Points, in no order, along strands that fork, close into loops and pass close to each other.
Two points are linked if the straight distance between their rows is under 39.5. Some points are linked to none.
ravam: [-14  17  17  13 -21  16  -7   4  -8 -26]
fiki: [ 16 -20   3  26  24 -24   1 -13   6  28]
poz: [  4 -10 -16 -10   8  -1  18 -18   0   9]
Rapom: [ 17 -15 -47 -29  32 -21  34  -7  10  34]
bavem: [  9 -20 -13  -6  20   8  19  47  -7  54]
sogas: [-12  15   3  -8 -26  18   1 -45   1 -48]
tir: [ -7   4  21  12 -18  -3 -21 -62   3 -51]
rura: [ 28 -17 -28  -2  50 -75   1 -30   2  46]
rel: [-11   6   9  -9 -16  28 -10  60 -14  24]
rab: [ -2   4  46  50 -19 -18 -43 -62   7 -52]
ledov: [ -4   4  35  36 -14 -15 -33 -62   7 -40]
gomi: [ 13 -12 -42 -24  25   1  39  14   4  39]
nofi: [  2   5 -42 -58 -11  48  51  48  -5  15]
bape: [-23  30  72  75 -24 -14 -67 -13  11 -75]
Nam: [ 21 -17 -35 -11  37 -38  18 -15   3  40]
kapu: [ 24 -23  -9  22  43 -35   7  14   4  57]
gakan: [ 25 -15 -32 -13  45 -59  11 -24   4  44]
kem: [-15  18  -9 -18 -27  30  13 -25   1 -44]
nul: [-35  33  81  69 -22  -8 -79  11  18 -80]
duker: [ 27 -19 -17  17  47 -55   6   0   6  57]
sepe: [ -3  -3   7   1  -6  18   1  42 -12  23]
sal: [  6 -10  -9  -1   7   7  16   0  -3  19]
Gefaz: [-39  35  45  34 -24   9 -43  17   0 -56]
nuro: [ 17 -24   9  30  28 -21  -2  29   1  56]
feme: [-16  11 -18 -46 -21  42  13  75 -15  27]
leda: [ -9   9  16  14 -15  17  -9  24 -10  -7]
veli: [  9 -20   0  -1  13  10   4  59  -9  58]
Tefi: [ 23 -18 -35  -3  43 -29  29  24   0  64]
lolu: [  8 -10   8  20   7 -12  -2 -25   4   6]
muf: [  8 -20 -19 -61  21 -28  15 -68  -2 -41]
molo: [-17  27  -9 -21 -32  34  15  -2  -5 -48]
Ril: [-11  13   6  -3 -27   5  -7 -59   2 -58]
Bab: [ -3   6 -33 -58 -15  50  36  67 -14  28]
rumeb: [-20  33  67  72 -29 -14 -61 -38  10 -78]
zopip: [-20  24   4  -6 -27  32   6  19 -10 -32]
baru: [  3   1 -24 -30  -9  24  30 -12   2 -11]
vokor: [ -4   6  -1   0 -16  19   9 -10  -2 -18]
Sased: [ 27 -24 -24   8  49 -36  17  32  -1  72]
dukop: [ -4  18  65  74 -26 -26 -62 -57  14 -71]
dedek: [ -3  -7  -8 -33  -3  -2   6 -65   4 -41]
rinaf: [ -1  -1 -14 -17  -9  12  17 -26   2 -13]
Vot: [ 10   1 -50 -59  -9  45  56  31   2  11]
naka: [-37  25  24   8 -28  15 -71  85  18  41]
nir: [  4   0 -37 -41  -6  30  45  11   0   3]
vila: [  8 -22  14  15  14  -3  -7  45  -8  54]
pebo: [ -2  12  59  61 -22 -21 -55 -64   7 -63]
Gepa: [  5 -18 -13 -52   8 -11  11 -70   1 -42]
Vopog: [ 12 -16 -29 -21  21   8  34  31  -4  44]
lurip: [ 2  0  8 10 -4 10  3 16 -8  9]
Fisof: [-16   6  -2 -24 -16  33  -3  67 -16  33]

A fork is a point with three links, a tip a point with one. Leave the first point through the second and follow the links. Name the first fork or tip that comes.
Vopog / gomi: rura
ledov / tir: ravam
Fisof / feme: rinaf
Bab / feme: lurip
veli / vila: kapu

A piece is all that can be reached along the links. How many separate loops has the piece of each point below (a circle has one, a figure eight two, a Y none), and how many tips (points with one link)?
gomi: loops 0, tips 3
rumeb: loops 2, tips 1
muf: loops 0, tips 2
lolu: loops 0, tips 2

A tip is a point with one link. Name the tips that can be reached along the links from each point below, in the order of the rows.
Ril: nul
veli: rura, duker, Tefi
Gepa: muf, dedek

Name the points in between on the shortest way along the links from the first point to the second, in order.
Fisof / lurip: rel sepe
veli / gomi: bavem Vopog
feme / zopip: Fisof rel sepe lurip leda ravam
Vot / poz: nir baru rinaf
bavem / kapu: veli vila nuro
tir / molo: Ril sogas kem
